Points, in no order, along strands that fork, close into loops and pass close to each other.
Points whose rows are less than 40 apart are linked; no others are. Some points are linked to none.
nisek: [  9   1  -9 -19  11   5  -5  14  -2   6 -27  16 -10   8  -4 -11  -9  13
  -8  15  -4   9 -19  13]
Dabu: [ 13  15 -14  21  -8   4   4  -1  18 -26   7   7  11  -7 -20   4 -17   8
 -11 -28   0 -23   6  -9]
Tas: [  4  -7  16  -6  -5   6 -10  -4   7  -4 -10   7 -18 -11 -10   0   0   8
   0  12   4   3   0   7]
nalu: [ -5  -5  22   1 -12   5  -1   2  12  -5  14  21 -13   2 -18   8 -15  13
 -10  17   3  18   8  14]
lat: [ -2 -11  19 -11 -10  -4   1 -12 -12  14  17 -14  -8  -6  11   7  15   3
  12  -1  16   0   7  -5]
Duret: [-14   6  15   2  -2   6  -4  11  15 -10   7  29 -10  11 -16   5 -21  10
 -13  13  14  18   9  23]
zizuf: [  0  17 -23   8  23  -4   4  11   1  -6 -24  -1   5   8   7 -13  -5 -13
  -9   0  -6   3  -7   4]
Parug: [  2  -4  -5 -25  32   2  -3  12  -6   3 -27   3  -6  13  14 -16  -3  10
   1  -6   1   2 -25   2]
rubaf: [  4 -11 -14  -8  -4  -4   1  13  -4  23   8 -11   8  11  10   5  10   8
   7   0  -8  11   8   1]
laz: [ 14 -12  21  -5  -3   2  -3 -37   0   0 -16   2  -1 -19  -4  -3  15  -3
  -7  21 -13  -1  -6  -7]
Gorug: [-14  -1   5  -9  16   1 -19  23  -5  -8   3  -6 -13  14  15   2   1  -4
  11 -15  34  -3  -4  13]
Metog: [ -7   1   6  12 -20  -3  14  -9 -10   6  38 -12   5  -6  -5  10   0   2
   8  -7  -6  -5  13 -10]
Viru: [  7  11 -13   4 -22   8  21  -7   5   2  10   4   5   1 -16  15  -3   8
   5   6 -11 -22  10  19]
mal: [  2  18  -5  14  -8   8  17 -16   7 -22   0   1  -8 -13 -19   1  -5  -5
  -1 -14   6 -30   9  11]
Dobas: [ 11  -3  20  16 -22  -1  -3  -8  -3   5  13 -17  12 -14   5 -11   6  -5
  -5   6  -5  16  -6 -38]
nud: [ 12  15  -9  17 -11   6  12 -14  12 -21   7   8   4 -13 -24   3 -10   4
  -4 -17  -6 -28   8   3]
bisuz: [-11  -9  30   6  -9   1  -8  -1   6 -19  17  -3 -19  -8  -5  -3  -4  -6
  -4  -2  17   2  13  -9]
vime: [ -4 -14  -4 -34  24  -1 -14   4  -2  12 -21  -5   6  -5  19   1  12  15
  18  -6  15  -7 -22   4]
dazel: [  8   5  -3  24 -15  -6  -3   9  14 -12   2   0   3  -7 -10  -2 -11  -4
  -9   4 -16   3   6 -13]
bira: [ 15  -3  11   7   3  -3  -5 -32   4  -2 -24  -2  -1 -13  -1  -6  15 -11
 -11  23  -8  -2  -4   1]
Femu: [ -3 -13  14   8  -5 -10 -20  10   3  -3   9 -15 -10  -8  14  -1  -2  -4
  -3  -6  21  15   3 -27]
fak: [ 14   0  -6  16 -13  -9  -3  -4   5  10  -3 -14  17  -2  -1  -1   9  -5
  -5  11 -28   3   0 -16]
mebo: [  8   6 -15  11 -15  -7  12  -6  -1   6   6 -15   9  -2   1   7   8  -2
   5  -3 -13 -15   9   0]
gasa: [  2  -4   3  -5  -4   1 -11  15   9  -6  -7  10 -10   1 -11  -4  -7   7
  -8  10   5  12   1   6]
Vuf: [  3  -6 -11   5 -13  -8  11 -10  -5  22   5 -23  12   2  15   5  22  -6
   8   0  -6  -8   8 -11]
bazam: [ 11  16 -33   5 -17   6  20  -2   5   2   7   9  16   4 -19  17  -6  17
   8  -7 -16 -24   5  17]
tuge: [  3  -4  -1 -35  23   6 -10   9  -2   5 -27  19   0  -1   1 -10  -3  18
   4   3   5  -1 -29  10]
Gofur: [  8 -19  25 -23  -3   3  -6 -36  -1   6 -15   5  -2 -22   3   2  20   4
   8  12   2  -9 -11  -7]
Bipam: [  0   1  -2  -4  18  -6  -4 -19  -2   5 -23 -23   0   0  14  -1  29 -15
   6   4  10 -26   0  13]
femir: [  2  11 -33   0  -3   4  19  11   3   4   9   7  10  11  -9  15  -5  11
  13 -16  -9 -13  12  20]
pibav: [  7   1   2  17   6 -14  -4 -22   5  -5 -16 -15   5 -13   5  -4  15 -14
 -11   9  -1  -4   4  -7]
Palup: [-18  20 -12   4  12  12   4  28  -3 -12  10  38  -1  23  -9  -1 -29   2
 -11  -8  11  13   5  15]
zim: [ -2  12 -17 -11  32   2   2  14  -8   5 -29   6  -3  17   8 -19  -2  -6
  -5   0   0  -2 -19  11]
fep: [ 11   5   6  23 -31  -2   1   1   6  -9  13  -8  14  -6 -14   2  -9   0
  -5   2 -21  -2   4 -21]
pulo: [  7  -8  21  -2 -26   0   4 -22 -22  19  15 -16  13 -11  14  -6  17  -3
   5   4  -4   5  -5 -24]
vutok: [-12 -14  25 -17 -15   4   9 -24 -20  17  33 -10  -2  -2   9   5  13   2
  13   2   8   0   9   3]
dar: [ -7  -5  15  16  -5  -4 -13   6   7 -18   7  -8 -13  -5   2  -2  -4  -7
  -2  -7  19   0  10 -20]
Puv: [ -6  -1 -14  -7   2  -4   3  13  -5  10   7  -3  -2  13   3  10   8   6
   7  -5   3  -2  10  14]
doli: [  2  -6  21  -2 -26  12  21 -24 -17  -2  26   4  -4 -12 -19   2  -7  -9
  -5  14 -20  -3   1   3]
litos: [ -1  -1  -9   6  30 -15 -18   5   0  -3 -23 -21   1  -4  21  -7   7 -15
  -6  -3  11   7  -9 -13]
mas: [-13  20 -11  -3  14   9  -4  28  -5 -12  -9  20 -14  16   1  -9 -15 -11
  -1 -15  21  -4   0  15]
tabe: [ -2   7 -30  -9  -2   7  16  19  -4  12   1   7   4  17  -3   8   0   7
  13  -4  -3 -11  12  30]
Lik: [  4   2 -37   4  22  -7  10  -7   4  15 -17 -10  28  16   7  -2   5  -9
  -6  14 -31   9  -6   5]
Pari: [ -5   4 -19  19   6 -10  -5  16   6 -15   0 -10   0  -1   8   2  -5 -12
   0 -24  10   0   5 -14]
Sop: [  3   6  -7  24 -13  -5   6   3  10 -13  19  -5   8  -6 -13   4 -12   3
  -2 -22  -3 -14   8 -20]
vagas: [-10 -15  31  -9 -14   5  16 -26 -18  14  35   2  -5  -1  -4   7   7   1
   7   8  -5   1  10   9]
vavi: [  5 -12  -8  -3 -19  -3   3  -5 -11  26  13 -20  11   0  16   4  19   0
   9   2  -3   6   8 -15]
Kel: [ -1   4  -4 -10  13   5  -5  -4  -3   4 -25 -15  -3   3  11  -1  24  -6
  12   2  14 -23  -6  24]
zapuz: [ -3   8   9  11  -6   8  15 -12   0 -22   9   0 -21 -12 -16  -1  -6 -10
   3 -16   9 -26  11   7]
dupen: [  8  -7  34   7 -29   1  -7  -7  -7   5  25  -7   9 -15   1 -11   3   3
  -4   7  -8  21   0 -32]
vogi: [-17  -7   8  -9  20  -2 -19  28  -2  -9   6  18 -10  19   8  -1 -15   8
  -6  -9  16  20  -5   0]
zak: [ 10   9   9   0 -22  18  15 -18   6  -8 -11  10 -15 -12 -20   3  -4 -10
  -6  20 -11  -8   1  18]
Veza: [  0 -12   4 -20  15  -5 -16  16   0   1 -12   8  -3   0   5  -3  -6  20
   1  -2   3  18 -15  -6]
rubez: [ -5 -12  35  -5 -12   5   9 -18   1   7  29  11  -8   3 -14   8   1   5
  -1  14  -1   9  11  11]
nek: [ 17  -3 -15   9  -4 -11  -6 -14   6  22 -12  -7  33   4   1  -2  14  -2
  -7  21 -35  13  -8 -12]
pido: [-11  15 -25  11  23  13   8  32  -8 -17   0  19  -9  24  10  -3 -21  -7
 -10 -25  -6  10  -3 -17]
mekog: [  5  -8 -20  -7  19  -4  -1  16  -3  13 -16  -4   4   8  15 -10  -4   6
  -3  -2 -19  18 -14 -10]
Fitos: [ -8  25 -23   4   5   7   2  28   1 -15   2  24  -5  12  -6  -1 -22  -2
  -3 -17   8  -3   6  12]
fuduf: [-23  11 -10  15  18  -2   9  25   1  -5  18  31   8  26  -4  12 -21   5
  -7 -21   8  12  13  16]
Daka: [ 10  -6 -23   2  10  -7  -1  -2   3  24 -16 -10  31  10  11  -4   5  -4
  -7  14 -38  18 -11  -8]
Paf: [ -4   4 -20  16  36 -11  -4  -1   2 -12 -24 -13  14   7  10  -7   2 -18
 -12   1  -2  10  -5  -7]
zasi: [ 10   2  20  -7 -14  17   4 -15   8  -6 -11   9 -21 -15 -20   0  -1  -2
  -4  20   0  -4   2  15]
paza: [ -6   5  -1 -12  12   0 -15  18  -2  -3  -8  -5 -13   9   7  -1   3  -3
   8  -9  20  -8  -3  15]
Pag: [ 11 -16  12 -20  -9  -6  -7 -32  -4  23 -11  -1  24 -20  18  -2  27   8
  11   6   0   5 -11 -28]
Tini: [  9 -18  24 -23 -12  -4  -6 -36   0  14 -13   6   7 -27   7  -3  21   9
  12   8  -1  -1 -10 -19]
mifu: [ 12  -2  -8  -3   0   0  -7  15   5   0 -19   9  -1   3  -2  -6 -10  15
 -10  12 -17  15 -10   0]
gani: [ -8 -12   5 -14  13  -5 -20  19   2  -6   1   7 -12   4  10  -2  -7  11
   0  -9  16  16  -7  -3]
tegat: [  5  30 -18   4  13   4   6   3   5  -7 -35  18   2   4 -11 -14 -11 -12
 -11  10   3  -9  -7  20]
robun: [-15  -1  -2   7   3 -10  -4  20   3   1  23  12   2  15   2  12  -8   5
   2  -9   5  15  12   7]
tofin: [ -8  -1  22   3  -7  15  16 -15   0 -22  17   1 -25 -11 -20  -3  -8 -15
   1  -6  11 -16  11   8]
Sare: [ 10   3  14   9 -24  13  16 -25  -2  -9   4   1 -11 -14 -18   3  -7 -10
  -8  19 -19 -13  -1   1]
Bosor: [ -2   4  -7  21 -15  -6   6   6   3  -1  32  -7  12  -3  -3  12  -3   2
   8 -18  -2  -2  13 -18]
ladi: [-7 -6 11  6 -8 -8 -9  8  3  0 25  2 -5  2  0  8 -3  5 -1 -1  6 19 13 -9]
furul: [-13   9  -1  -6  20   5 -13  33   0 -14  -1  21 -13  20   7  -7 -21  -3
  -7 -13  14  11  -2   5]
Fakab: [-19  -5  14  -6   6  -1 -15   9  -2  -1  18  -8 -14   7  10  11   3   0
   5 -11  31   1   9   9]
miv: [ -6  -5  27  -1 -13  13   6 -10   2  -7  22   9 -15  -1 -20   5  -7   4
  -2  15   3   4  12  11]
tev: [  0  -1   2   5   8  -9  -2 -28  -2  -2 -16 -21   0 -10  12  -2  25 -16
   2  11   5 -16   1   1]
mil: [-18   7 -13  12  12  -5   3  23   4  -4  21  15   4  21  -3  14 -11   4
   2 -18   5   5  16  13]
deba: [ -6 -14  15 -12   0  -5 -12  -5  -7   7   8 -15 -12  -6  12   8  13   5
  12  -6  23  -3   1   2]
maz: [ -2  -5   7 -36  26   4 -14   4   1   4 -29  12   1 -10   5  -6   2  17
  14  -1  12 -11 -31  16]
fale: [ -7  -6  18   2 -22   0  19 -20 -20   0  34  -8  -1 -14  -8  -2  -4  -7
   4  -1 -14  -5   6 -10]
butog: [ -4   5  -3 -11  21   1 -12  10  -2   0 -21  -8  -4   4  12  -7  11  -7
   8 -10  17 -15 -10  18]
kelo: [  9   4   5  21 -22  -6   4 -10  -2   6  13 -12  16 -12  -2  -1   5  -9
  -2   5 -22  -2   0 -27]
saf: [  0 -11   0  -9  16 -11 -18   4   1   5 -14 -20   1  -6  20   2   6  -1
   4 -12  19   6 -15 -17]
bub: [ -9  -8  32   5 -10  10   4 -11   2 -19  18   1 -27  -9 -15  -9  -8 -14
  -5  -4   7  -2   9  -8]
sis: [ -1 -11  21   4 -18  -3  -3  -3  -1   5  30  -7   2  -5   0   1   2   8
   0   5   3  18   9 -17]
mon: [  9   2 -14  11  -2  -6  -7  17  11  -6  -8   2   7   4  -3  -7 -13   1
 -12   6 -24  14  -3 -15]
Puvof: [  8  15 -32   2   5   1  16   7   2   5 -26   7   8   9  -6  -1  -1  -1
  -2  14 -16 -11  -2  23]
lif: [ 10  28 -26  -1   6   6  17  -3   7  -1 -34  14   5   3 -11  -8  -9  -7
 -11  18  -8  -6  -5  26]
rolu: [ -2 -18 -13 -31  23  -6 -11   5  -6  19 -16 -12  11   3  26   1   9   9
  17  -8   6   6 -22  -8]
Neziz: [ -1 -10   1   5   6 -13 -19  15   1   2  -4 -18  -3  -1  17   3  -1  -3
   1 -16  25  15  -7 -27]
fip: [  7   3 -31   0  14   1  10   1   2  13 -25  -4  15  12   3  -3   7  -2
  -2  13 -22   1  -3  13]
kuze: [  5   2  -7   6 -17   2  11  -3  -2   5  12  -5  -2  -2  -7   9   6   3
   5   8 -11 -11  12  10]

How many points has the smallest loop of links through each point below? Write - if it is on no loop.
mebo => 10
vutok => -
Puvof => -

A piece is all that can be reached along the links. How many separate loops has the piece of each point below (a circle has one, a figure eight two, a Y none), and how many tips (points with one link)?
fak => loops 1, tips 3
tabe => loops 1, tips 0
butog => loops 0, tips 2

Name the points in between on the shortest way along the links from the first point to the second, in order.
lif, Tas => Puvof fip Lik Daka nek fak kelo fep dazel mon mifu gasa
gasa, rolu => mifu nisek tuge maz vime
rubaf, bazam => Puv tabe femir
pibav, Fakab => tev Bipam Kel butog paza Gorug
